Each scene shows the same named points in several views. A view is turned or mirrored, and shifted as a whole, has a little noise and may leave points out.

Scene 1
View 1
Z177: [  7  11  19 -12  -7 -30   0  -1   4 -15   9 -23 -11   0   3  16  -1  -4
  -4  -9  16  19   8   8   3   3]
Z270: [ -8  21  11  -9 -43  -9   0 -15  14  25  18   0  -3  11  29  34  24 -11
  10 -19  16  -3 -29  -6  14 -10]
Z753: [ 11   9   6 -17 -12 -10   7   2  14 -14   6   9  12  17  20   4   7  15
  12  -8   1  -4  -1  -6  -7  -3]
Z230: [  6  17   9 -14 -16 -13   8   3   9 -12   4  -5   7   8  20  11   8  -1
  12 -11   5  -2  -2   3  -2  -2]
Z614: [ -5  22  21  -2 -33 -14   2   2   3  -6  17  -5 -18   3  13  14   7  -7
  -1 -16  12  -2   6 -15   8   4]
Z596: [ 12  11  10 -15   4 -23   8  11   5 -28   2 -13   1   5   6   2  -1   7
   5  -7   5   8  12   7  -7   5]
Z108: [  5  19  29   0 -21 -14   2  16  -2 -35  11   0 -25   3   0  -6  -8   3
  -7 -11   8  -2  30 -25   2  15]
Z127: [  9  17   7 -14 -13  -7   9   8  11 -16   2   3   9  13  20   2   7   8
  12 -12  -1  -7   1  -4  -8  -2]
Z136: [ 19  17   1 -22  19 -24  21  20   4 -41 -19 -29  25  -1  12  -5  -1   1
  14  -3  -7   7  11  29 -16   2]
Z784: [  2  14  16  -8 -26 -12  -1  -5  12  -3  18   5 -10  14  14  14   7   5
   3 -14  12  -1   0 -16   5   1]
Z615: [  5  17  11 -12  -6 -29   6   4   4 -12   1 -30  -3  -7  10  18   5 -13
   2  -8  10  15   0  18   2   4]
Z921: [ 10  11   8 -18  -6 -23   2  -5  13  -3   5 -16   7   9  13  20   9   2
   6 -11  11  13  -6  14   0  -3]
Z246: [  8  14  -5 -24  -4 -14  14  -3  17  -1  -4 -10  29  10  28  19  18   1
  21 -10   2   1 -22  23  -7 -11]
Z995: [  0  13  17  -7 -29 -15  -2  -6   9   1  18   3 -13  11  15  18   9   3
   2 -14  13   1  -3 -14   8  -1]
View 2
Z177: [ 14  -4 -15  11  20  -6  12 -12  -1  20  12 -20 -11   9   9   6  15   6
   2   8  14  -9   8 -10  -5  16]
Z615: [ 24   2 -13   9  15 -13  12 -17  -2  17  19 -25  -8   7   2   9  22  -6
   4   7  16  -1  10 -25 -12  15]
Z596: [ 11  10 -22  14  24  -4  17  -8   3  19  16 -26 -11  11   9  10  11   9
  12   3  17 -26  11  -9   1  12]
Z614: [ 11 -11  -7   2  10  -1  -7 -17   1  32   1 -21 -22   3  24  -1  10  -4
 -15  10  11   5  -7  -5   7  11]
Z230: [ 14   1 -30   9  12  -2  -1 -16   6  23   9  -7  -7   4  18  10   9  -5
   3  11  13 -12   4  -4   0  18]
Z995: [  9 -17 -12   7  14   2  -4 -15   1  25  -3 -10 -14   4  20  -2  11   1
 -14  15  12   4  -4   5   4  20]
Z246: [ 22   1 -50  15  10  -7  -1 -16   8  11  12  12  11   0   6  19  17  -6
  13  17  15 -17  11 -10 -18  29]
Z753: [  4  -3 -45  15  17   5  -2 -10  11  14   2  10   0   6  21  10   6   7
   7  16  13 -23   2  19   3  28]
Z921: [ 18  -7 -22  14  17  -9   7 -16   0  10  12  -8  -3   6   1   8  20   6
   3  14  17  -5  12  -8 -15  23]
Z270: [ 18 -28 -24   2   1  -4 -26 -26   2  23 -11  13  -4  -8  21   2  17 -15
 -23  27  12  22  -6  -1 -11  29]
Z108: [  1  13  -5   6  17   7   8  -5   7  39   6 -45 -36  16  34  -3  -5   2
   2  -5  11 -23  -5   2  31  -4]
Z136: [ 18  20 -40  21  22 -11  22  -9   8  10  31 -20   1  14  -3  21  17   4
  31   4  19 -35  23 -20 -15  15]
Z127: [  6   5 -35  10  15   3  -2  -9  11  24   8  -6  -8  10  22  10   3   1
   7  11  12 -23   4   6   5  17]
View 3
Z753: [ 19 -24  24  17   7  22  -7  19  20  25  -1  -2   5  13   5 -11 -35 -15
   0 -26  23   1  -2  30  13  -7]
Z270: [ 23   9  35  51 -16  11   4   3   6  28  11 -31  -3  36 -19  -1 -18 -12
  -1 -13  17  -2   1  40  -3   7]
Z921: [  7  -8  16  15   3   3  -3  -7  12   3   1 -17   1   3  -5   0 -18 -13
   2 -21  17  -1   7  16  13   1]
Z108: [ 30 -16 -25  23 -35  -2 -11   2  -1  20  14   8   2   5  25 -11 -40   9
  -7   4  17   1   7 -12   4  -8]
Z230: [ 15 -12  11  22  -7  16 -10   5  11  12   8  -7  11  11   6  -1 -29  -4
   0 -21  17  -5   3  21   8  -8]
Z596: [  9 -17  -5   4  -3   4 -12  -3  12   2   5  -1   9  -9  15   0 -28  -3
   0 -18  18  -2   8   3  17  -9]
Z995: [ 25  -6  10  35 -18   4   0   3   4  25   9 -13  -6  19  -4  -8 -28  -6
  -3  -7  21   1   7  15   4   1]
Z246: [  2 -11  31  13  15  22  -8   3  21   2   0 -15  16   9  -4   8 -20 -16
   6 -38  16  -6   1  36  14  -7]
Z784: [ 27 -10  10  31 -17   6  -2   6   7  26   8 -11  -7  16   0 -12 -30  -9
  -4  -7  23   2   5  16   3   1]
Z177: [ 12 -10   3  15  -7  -1  -6  -9   7   6   5  -8   3  -1   3  -1 -22  -4
  -1 -15  16  -1   8   7  11  -2]
Z127: [ 17 -21   8  18  -5  21 -11  12  15  16   6   0  10  10  14  -6 -34  -4
  -1 -20  18  -4   1  21   9 -10]
View 4
Z136: [ 23  -7  -6  39  21 -14 -40   2 -27  25  26 -14  -9  16 -24  -5 -15 -19
  40 -13  -5 -23  -2  22  -1  24]
Z596: [ 14  -4   4  21  19  -6 -27  -1 -25  28  17   1   0  21 -10 -14  -8 -11
   6  -4   3 -16   4  24  -4  10]
Z615: [ 15 -11   2  10  18  -1 -22  10 -41  34  -1  10   2   7 -16 -10  -7   0
  13   2 -12  -6 -11  22  -4   9]
Z995: [ 13   6  14   1   2  -3  -6   1 -20  28   0  21  -4  19   5 -23  -1   9
 -20   9  -8   1   4  14   1 -14]
Z921: [ 26   1   2  15  10  -6 -12  13 -37  32   5  14  -3   7 -14 -21  -7  -5
   9   1  -7  -6  -1  14   5  -4]
Z177: [ 16  -4   5  11  13  -3 -19   3 -31  28   7  10   4  15  -9 -17  -4  -4
  -1   1  -3  -7  -1  21   0   2]
Z784: [ 13   7  13   1   2  -6  -4   0 -17  26   8  18  -4  22   6 -23  -3   8
 -21   7  -4   0   7  13   3 -13]
Z614: [  5  -1  17  -5   5  -3  -8  -5 -18  30  -1  18  -4  23   9 -19  -3  17
 -17   7 -10   2  -1  23  -5  -1]
Z230: [ 18   7   7  15   6 -14 -15   2 -18  28  10   8 -14  17  -2 -16  -8   4
   8   3  -9  -6  -1  13   1   0]
Z108: [ -8  -8  17  -2  13   1 -26 -20 -12  22  17   5   6  42   9 -15  -1   1
 -29   0   6 -10  10  38 -10  16]
Z246: [ 37  20   1  29   3 -21  -9  12 -19  29  16   9 -20   4  -9 -20 -14  -5
  23  -2 -12  -9   2  -5  13 -15]
Z753: [ 30  22   7  24   0 -19  -6   3  -8  26  24  10 -18  15  -1 -26 -10  -3
   3  -2  -1  -8  12  -1  13 -18]
Z127: [ 19  13   6  19   5 -14 -16  -4  -9  25  22   5 -17  23  -1 -17 -10   0
   5  -1  -6 -10   7  10   4  -1]
View 5
Z753: [ 38   4   2   5  19  -2 -24  11  -9  25  24 -12   5  17 -10  -3   1  31
  -4  16  -2   9  14  -1  -4  -4]
Z921: [23  2 16 -9  6 -4 -5 -3  4  6  6 -9  5  8 -8  3 14 32  1 20  0  4 20 -6
 -8 17]
Z177: [ 24   5  17 -11  -1  -5  -3   6  10  -1   2 -13  -2   6   0  -1  11  28
  -1  26   1  14  14 -10  -8  18]
Z614: [ 30  -2  -6   6  -8  -2   6  18  21  -6   7 -15 -16   5  13 -10   8  24
   0  14   7  24  23  -7 -19   2]
Z784: [ 30   1  -5  11   6  -2  -5  13  10  10   7 -16  -9   6   9  -8   2  25
  -1  14   1  20  27 -15 -11  -3]
Z615: [ 24   0  19 -16  -7  -8   3   1  16 -11   0  -9   2   7  -5   5  18  35
   3  23   8  10  12  -2 -13  29]
Z270: [ 27 -22 -10  25   9  -5   7  -7  12  10  10  -8  -5   9  -3   3  13  34
   5 -20   5  12  47  -2 -28  -7]
Z136: [ 37  15  33 -35  -3  -7 -19  15   0  -3  12  -7  13  27 -22  10  12  39
  -2  47   8   2 -18  14   1  39]
Z230: [ 34   1   8  -3   3  -6  -8  10   8   5  11 -10   0  18  -6   0   8  30
  -2  17   4  11  11   5 -10   9]
Z246: [ 35  -5  17  -5  15  -7 -16  -6  -7  15  16  -3  15  23 -29  14  14  41
   4   9   4  -2  17  11  -8  16]
Z995: [ 27  -2  -4   9   2  -4  -3  12  11   7   4 -16 -10   4   8  -9   5  26
   0   9   2  17  30 -14 -13  -3]
Z127: [ 44   2   3   1  12  -3 -22  19  -4  16  23 -11   0  25 -15   1   3  31
  -3  18   4  10   6  10  -6   1]
Z596: [ 29  14  19 -19  -3  -4 -12  16   6  -2   6 -13   2  11  -1  -3   6  30
  -3  40   3  13   0  -5  -1  20]
Z108: [ 34  14  -3  -4 -14  -1  -5  41  21  -9   4 -23 -22   5  25 -20   0  16
 -10  43   6  31  -1 -13  -7   3]
View 6
Z784: [-19  13  23   8   8  -9  -2 -10  -9  11   4  -2  -7  -9  -7 -10  -6  -9
 -26  33  -3 -12 -14  -6  50  -7]
Z921: [-16   5  16   3   8  -7   8 -15  -3  -4  -5 -12  -8  19 -11  -9 -10  11
 -19  20  -5  -5  -5   3  16   2]
Z614: [ -7  11  20   9   6  -1  -7   6  -8  13   2  -3 -17 -13 -27  -3  -2  -6
  -7  15  -4 -11 -23 -14  40  -3]
Z270: [-13  -3  17  12  10   3  11 -21   2  16   2 -15  11 -12 -47 -12 -20  -2
 -27  22 -12 -24 -17 -32  36  10]
Z108: [ -3  25  19   2   3  -9 -19  24 -17   6   7  10 -39 -13   0   3  16 -16
   5   6   3   0 -23   1  40 -12]
Z136: [  1  10   5  -7   6 -13   1  -5  -7 -16   1 -13 -31  36  14  -1   6  11
  -6  -9  -6  10   5  28 -24   6]
Z615: [-13   5  17   4   4  -5   4   0  -5  -5 -15  -8 -20  25 -22  -7  -3  17
  -1  11  -4  -2 -10   6  15   1]
Z177: [-14  10  19   4   5  -8   2  -2  -6  -4  -3  -5 -18  14  -8  -7  -1   6
  -9  16  -2  -1 -12   6  23  -3]
Z596: [-13  18  18   2   7 -13  -7   3 -10  -6   2   0 -25  11  10  -2   5  -4
 -12  15  -1   4  -8  13  23  -7]
Z127: [  0  11  14   2  10 -11  -1  -8  -9   3  16 -11 -15  -4   1  -3  -3 -10
 -22   6  -9  -7  -7  -1   7   5]
Z230: [ -4   8  14   4  10  -8   1  -9  -7   3  10 -12 -15   2  -9  -6  -5  -1
 -19   8  -7  -6  -7  -2   9   4]
Z246: [ -8  -1   9   3  14  -7  14 -29  -1  -2   6 -24   0  19  -8  -9 -16   6
 -30   8 -14 -10   3   0  -6  12]

In a view up to two points have been moved. Name them for each view, in the order of its rows, or write none.
view 1 -> Z177, Z753
view 2 -> Z108, Z136
view 3 -> none
view 4 -> Z246
view 5 -> Z127
view 6 -> Z784, Z596

Scene 2
View 1
Z205: [  2  13   5 -26  10  -8   1  34  10  12   3   4   9  -9  13  -8 -10 -25
 -11 -36   1 -15   3  11   7  29]
Z657: [  7  30   9  -4  12  -6   1  14   6  10  -6 -20  30   0 -11  -4   6  -7
 -17 -10   0  21 -19  12  -4  13]
Z852: [ -1   0  19 -14  26   1 -15  27   6   7 -10   0   5 -15  12 -23  32 -34
 -18 -19 -12  -9  11   9  -6  41]
Z674: [ 11  37   0 -11   2 -14  11  18   6  12   2 -21  34   6 -12   6 -21  -1
 -13 -19   5  23 -29   8   3   2]
Z157: [ 14  15  12  -5  17 -10  -1  17  11  10  -2  -7  25  -6   5  -8   5 -16
 -17  -4  -8  16 -21 -11  -2  24]
Z569: [ -1  -2  -4   4  38  12 -12  23  -2  13 -28  -6  19 -17   9 -26  30 -33
 -24 -12  -6   5  -7   5   6  30]
Z756: [  1  11  34 -22  14  -9 -12  24  14   5   5  -4   1 -12   8 -16  30 -28
 -10 -21 -13 -11  15  13 -15  43]
Z762: [ 29  26  35 -11   7 -26   0   9  21   6  15  -5  27  -1   2  -1   5  -8
 -10   8 -16  25 -26 -23 -16  27]
Z902: [ 10  18  12   3  20  -2  -5  13   6  11 -14 -17  31  -4  -4 -14  19 -14
 -17   0  -8  26 -22   1  -5  19]
Z508: [ -1   4  29 -18  21   0 -18  24   9   6  -6  -4   0 -16  11 -24  41 -35
 -13 -20 -15 -14  19  11 -14  47]
Z187: [  2  17  -8  -3  21   2  -1  24   2  13 -16 -13  26  -8  -1 -10   3 -17
 -19 -21   2   7 -16  12   7  15]
Z509: [  8  -5 -25  24  48  18 -10  19  -6  18 -45  -8  39 -14   7 -27  22 -27
 -29   5  -3  26 -36 -15  18  17]
Z599: [ -3  14  12 -12  18   0  -9  23   4   8 -10 -12  14 -10   0 -15  23 -24
 -17 -22  -3   1   4  19  -4  29]
Z635: [ -2  19 -15   1  21   6   0  23  -4  14 -23 -17  31  -5  -6 -11  -2 -15
 -19 -22   7  13 -20  18  11   9]
Z363: [ 27  10   0  -5  19 -17   5  22  16  14   1   9  30  -6  19  -5 -22 -17
 -14  -5  -8  16 -35 -34  12  22]
Z245: [ 14  35   3 -22  -1 -20  14  27  12  12  12 -10  26   4  -4  11 -34  -5
  -8 -28   6   9 -20   6   4   6]
View 2
Z756: [  8  28 -14  -8 -13   9  -4   8 -17  -7  -6  16  25 -11 -10   3  -5  26
  20  -7 -24  46 -15 -34 -15  15]
Z657: [  6 -12  -2  -8   2  23   9  16 -17  -9  -5 -10  17   7 -30   2   3  -7
  10  15   2  11 -17 -27   8  -8]
Z509: [-31 -34  14  12  12  -1  15  54  27 -47 -21  -7  10   0   1  12  22 -23
  23   5 -32   0 -22 -24  11  -8]
Z245: [  3  -5 -11  -9  12  41   8  16 -33  22  16  -3  22   4 -31 -19  12  -2
  12  18  11  -5  -5 -13  17   6]
Z599: [ -1  14  -2   0  -3  13   5  21  -7 -16  -6  12  20  -4  -6   2   5  11
  17  -3 -19  27 -10 -28  -5   8]
Z363: [-23 -26 -24   0  20  17  -1  31  -7   6  13 -12  27 -21 -19 -17  16  -6
  33  18 -22  -3 -23 -16  16  17]
Z674: [  7 -16  -3  -9  10  35  10  16 -27   7   6 -11  18   7 -36 -10   7 -13
   7  22  11  -4  -9 -21  17  -8]
Z902: [ -1 -17  -6  -6   1  11   8  23  -4 -22 -11 -13  17  -1 -24   8   3  -8
  16  13 -13  17 -25 -32   6  -8]
Z635: [ -6  -7  17   3   5  24  15  33  -3 -17  -7   5  12  14 -14   2  17 -14
  11   5  -1  -1  -5 -18   9  -9]
Z157: [ -7 -14 -15  -4   6  13   2  23  -9  -8  -3 -10  21 -10 -22  -1   5  -2
  21  13 -17  14 -23 -26   5   5]
Z852: [ -4  20  -5   0  -9   5   1  23  -2 -19 -10  18  23 -11   0   6   1  20
  21 -11 -31  39 -13 -31 -12  14]
Z205: [ -7  21  -5   1   3  28   2  22 -17  11   8  20  23  -7  -7 -13  11  16
  18  -5 -10  16   1 -16   1  18]
Z508: [  2  29  -7  -2 -17   4  -3  16  -7 -20 -13  18  23 -11  -2   8  -4  27
  20 -12 -31  50 -13 -36 -19  15]
Z569: [-11   9  14   6  -3   5   9  36  11 -34 -17  16  13   2   4  12  10   3
  15 -11 -25  27 -10 -27  -4   1]
View 3
Z205: [-10  14  -1  15  10 -11 -26  -9 -11  20   4   2  16  17  11  16  -2 -23
   9 -24  -7 -10   8 -10  12  11]
Z902: [-20  -7 -17   3   6   5 -11  -1 -19  -2 -20  -6   7 -27  -3   4  19 -17
  -1  10  10   3 -17  -5  -2  -2]
Z635: [-17  -7 -10  22   1  21 -23   3   3  -4  -7   5  10  -7 -19  34  22 -17
   1 -12  16 -12  -5 -12 -10   7]
Z509: [-10 -12 -15   6 -16   9  -4  11   0   9 -30  13  -3 -28 -18  49  44  -7
   6  28  40  13 -27  -9   8   9]
Z363: [-15   8 -14   0   0  10  -3  -8  -6  23 -14 -14  25 -24   4  27  27 -16
   5  18   0 -20  32  -1  14  -2]
Z569: [ -8  -1  -7  10  -5 -14 -14   5 -12  16 -19  12  -4  -2   1  27  21 -14
  10   5  24  16 -32 -10  11  14]
Z852: [ -9  11  -4   6   4 -34 -19  -5 -24  21 -11   4  -1   7  19   7   3 -15
  12  -5   5  20 -27  -7  20  15]
Z756: [-13  14  -4   5  16 -34 -20 -10 -33  18  -7  -6   2   9  28 -12 -11 -22
   8 -13  -9  15 -22  -6  19   8]
Z599: [-16   3  -6  12  11 -16 -23  -5 -20   6  -9   1   3   2   9   2   0 -21
   6 -12   5  10 -27  -9   5   8]
Z762: [-21   7 -18 -10  12  -2  -1 -12 -28  13 -23 -25  16 -36  16 -10  13 -19
   1  20  -9  -6   8   2  12 -10]
Z508: [ -6  14  -1   4   9 -43 -19  -7 -31  22 -12   3  -3   9  28  -6  -6 -18
  11  -8   1  24 -35  -7  22  13]
Z157: [-18   1 -14   1   7   2 -10  -4 -17   9 -18 -12  11 -22   4  10  14 -18
   2   9   1  -3   1  -3   6  -3]
Z187: [-16  -1  -8  14   5   5 -22   1  -6   2 -10   3  10  -4  -7  23  15 -19
   2  -8  11  -3 -11 -11  -2   7]
Z674: [-27  -3 -16  15  16  29 -21  -4  -8 -11  -5 -12  23 -17 -12   7   8 -23
  -5 -15  -6 -26  12  -8 -19  -8]
Z657: [-24  -4 -16   9  13  12 -17  -4 -16  -8 -12  -8  11 -21  -4   2   8 -20
  -4  -4   2 -10 -11  -8 -12  -2]
Z245: [-24   4 -10  13  17  21 -22 -11  -7  -1   5 -15  30  -7  -3   6   3 -27
  -2 -20 -17 -34  28  -9  -9  -6]
View 4
Z674: [-21  17 -12 -15  -4   9   8  -7  24  12  11  -8 -40 -39  -4  21  11  15
 -16  17  -1  14 -13 -14   4   8]
Z756: [-11  -7   0 -10  -3  15   4  -3 -13 -13  16  -4  19  10   5  13 -17  -4
 -23  -1  15  -2   1  20   9 -40]
Z902: [-22   5  -9 -11   1   3  15 -14   7   0  11 -16 -18 -39   9   6   5  -2
   3  -2  12  19 -30  13   0 -22]
Z509: [-26  -5 -15 -16   6 -15   5  -4   7 -12   5 -10 -25 -33 -16 -21  12 -20
  27 -21  11  39 -79  22 -15 -19]
Z599: [-17   0 -10  -7  -6  13   6  -2  -6 -10   8   0  -2  -1  -4  14  -3  -2
 -19  -1  15  13 -24  17  11 -28]
Z852: [-12  -8  -3 -14  -2   8  -1   1 -13 -18  11  -1  15  11  -6   2 -11 -12
 -12 -10  13   8 -22  22   6 -39]
Z762: [-15   2   2 -26   4  -2  18 -18  12   4  25 -28  -6 -49  25   0 -10   4
   2   4   2  -4  12  -1  -7 -15]
Z245: [-17  13 -10 -25  -5   9   1  -2  25  13  12  -3 -31 -25 -11  18   4  16
 -25  18  -8   5   3 -22   4  13]
Z635: [-25   8 -17  -9  -6   6   2   0  14  -1   2   3 -33 -19 -19  14  14   3
 -11   1   8  28 -49   5   4  -7]
Z508: [-11  -8  -1 -10  -3  16   3  -1 -19 -20  14  -3  23  15   4   8 -14 -12
 -19  -9  18   4 -13  27  10 -46]
Z205: [-13   0  -6 -26  -3   8  -8   8   4  -4  11   6  -3  11 -23  10  -5   1
 -27   3  -2   1  -6  -2   4  -9]
Z157: [-16   2  -7 -20   4   0   8  -8   9  -3  17 -14 -12 -29   3  -2  -2  -1
  -1  -2   3   9 -16   6  -4 -18]
Z363: [-15   1  -4 -40   8 -15  -1  -2  19   3  18 -14 -15 -34 -13 -19  -2  -5
   9  -1 -12   4 -11 -10 -18   5]
Z187: [-20   5 -14 -12  -3   5   1   0   9  -4   6   2 -22 -13 -14   7   7   0
 -11   1   7  23 -40   4   2  -9]
Z569: [-19  -6  -9 -11   1   1   2   1  -4 -17   5  -1  -4  -3 -13  -5   3 -16
   2 -16  14  25 -52  24  -1 -30]
View 5
Z157: [ -3  24  -8   9   5  -5  -1  -6   5 -30  -6  -6   6  -4  10 -15   3  -5
  -9   4  -6  -8  -6  -9   1 -15]
Z657: [-10  22  -1  -4  -2  -3  -6  -9  -6 -13   3 -18  13  -8   1 -13   7 -10
 -16   5   3  -2 -14  -4  -6  -5]
Z762: [ -1  28   1  20   7 -13  -5   2 -14 -46 -18 -15   2   3  10 -14  -5 -18
 -18  16  -3  -7 -24  -7  21 -28]
Z569: [  3  17 -10   1  26  10   0 -25  33 -11   9  11   8 -10  10 -13  -1   8
   0 -13 -15  -2  17 -25 -22 -10]
Z187: [ -6  20 -10  -9  -4   3  -1 -12  16  -9   4  -4  13 -12   4 -16   9   3
  -2  -3   0   0  -1  -8 -16   2]
Z363: [ -9  32 -19   5   1 -24   6   9   8 -44 -22   3   8  -9  20 -19  16  10
  10   7  -8 -22  -3   1  11 -13]
Z635: [-10  18 -10 -15  -3   0  -1 -14  12   2  10  -5  19 -18   1 -15  16   4
  -3  -7   1  -5   2  -3 -23   7]
Z756: [ 21  18   6  22  -7  22   0 -14  33 -28  -1   1  -9  18   4 -13 -23 -11
  -8   3  -3  30 -11 -27  -8 -19]
Z508: [ 23  17   3  22   7  27   0 -22  42 -25   5   8  -7  16   5 -12 -26  -7
  -7  -3  -8  30   0 -35 -13 -22]
Z509: [-12  17 -22 -11  48  -4  -2 -29  24  -7  14  14  19 -28  17 -14  15  17
   4 -18 -22 -28  30 -23 -20 -11]
Z245: [-11  28  -7  -6 -39 -10   4  15  -3 -24 -14 -17  14  -3   0 -19  18  -4
   0  11  12   4 -24  10  -1   6]
Z674: [-16  28  -6 -11 -24 -13   0   4 -15 -13  -4 -21  18 -12  -2 -17  18 -10
 -11  10  11  -3 -22   9  -4   6]
Z902: [ -7  22  -3   3  17  -4  -7 -17  -2 -16   4 -10  11  -9   7 -12   2  -8
 -18   1  -6  -7  -4 -12  -4 -13]
Z205: [  9  24  -7   4 -29  10  11   4  38 -24 -10   2   4   7   6 -19   1   4
  13   1   4  19  -7 -11 -14  -2]
Z599: [  8  16   1   3  -2  16   0 -17  26 -10   7  -2   4   4   1 -15  -8  -8
  -7  -3  -2  18  -3 -20 -17  -8]

In a view up to two points have been moved. Name them for each view, in the order of its rows, or write none.
view 1 -> none
view 2 -> Z599, Z569
view 3 -> Z635, Z762
view 4 -> none
view 5 -> Z509
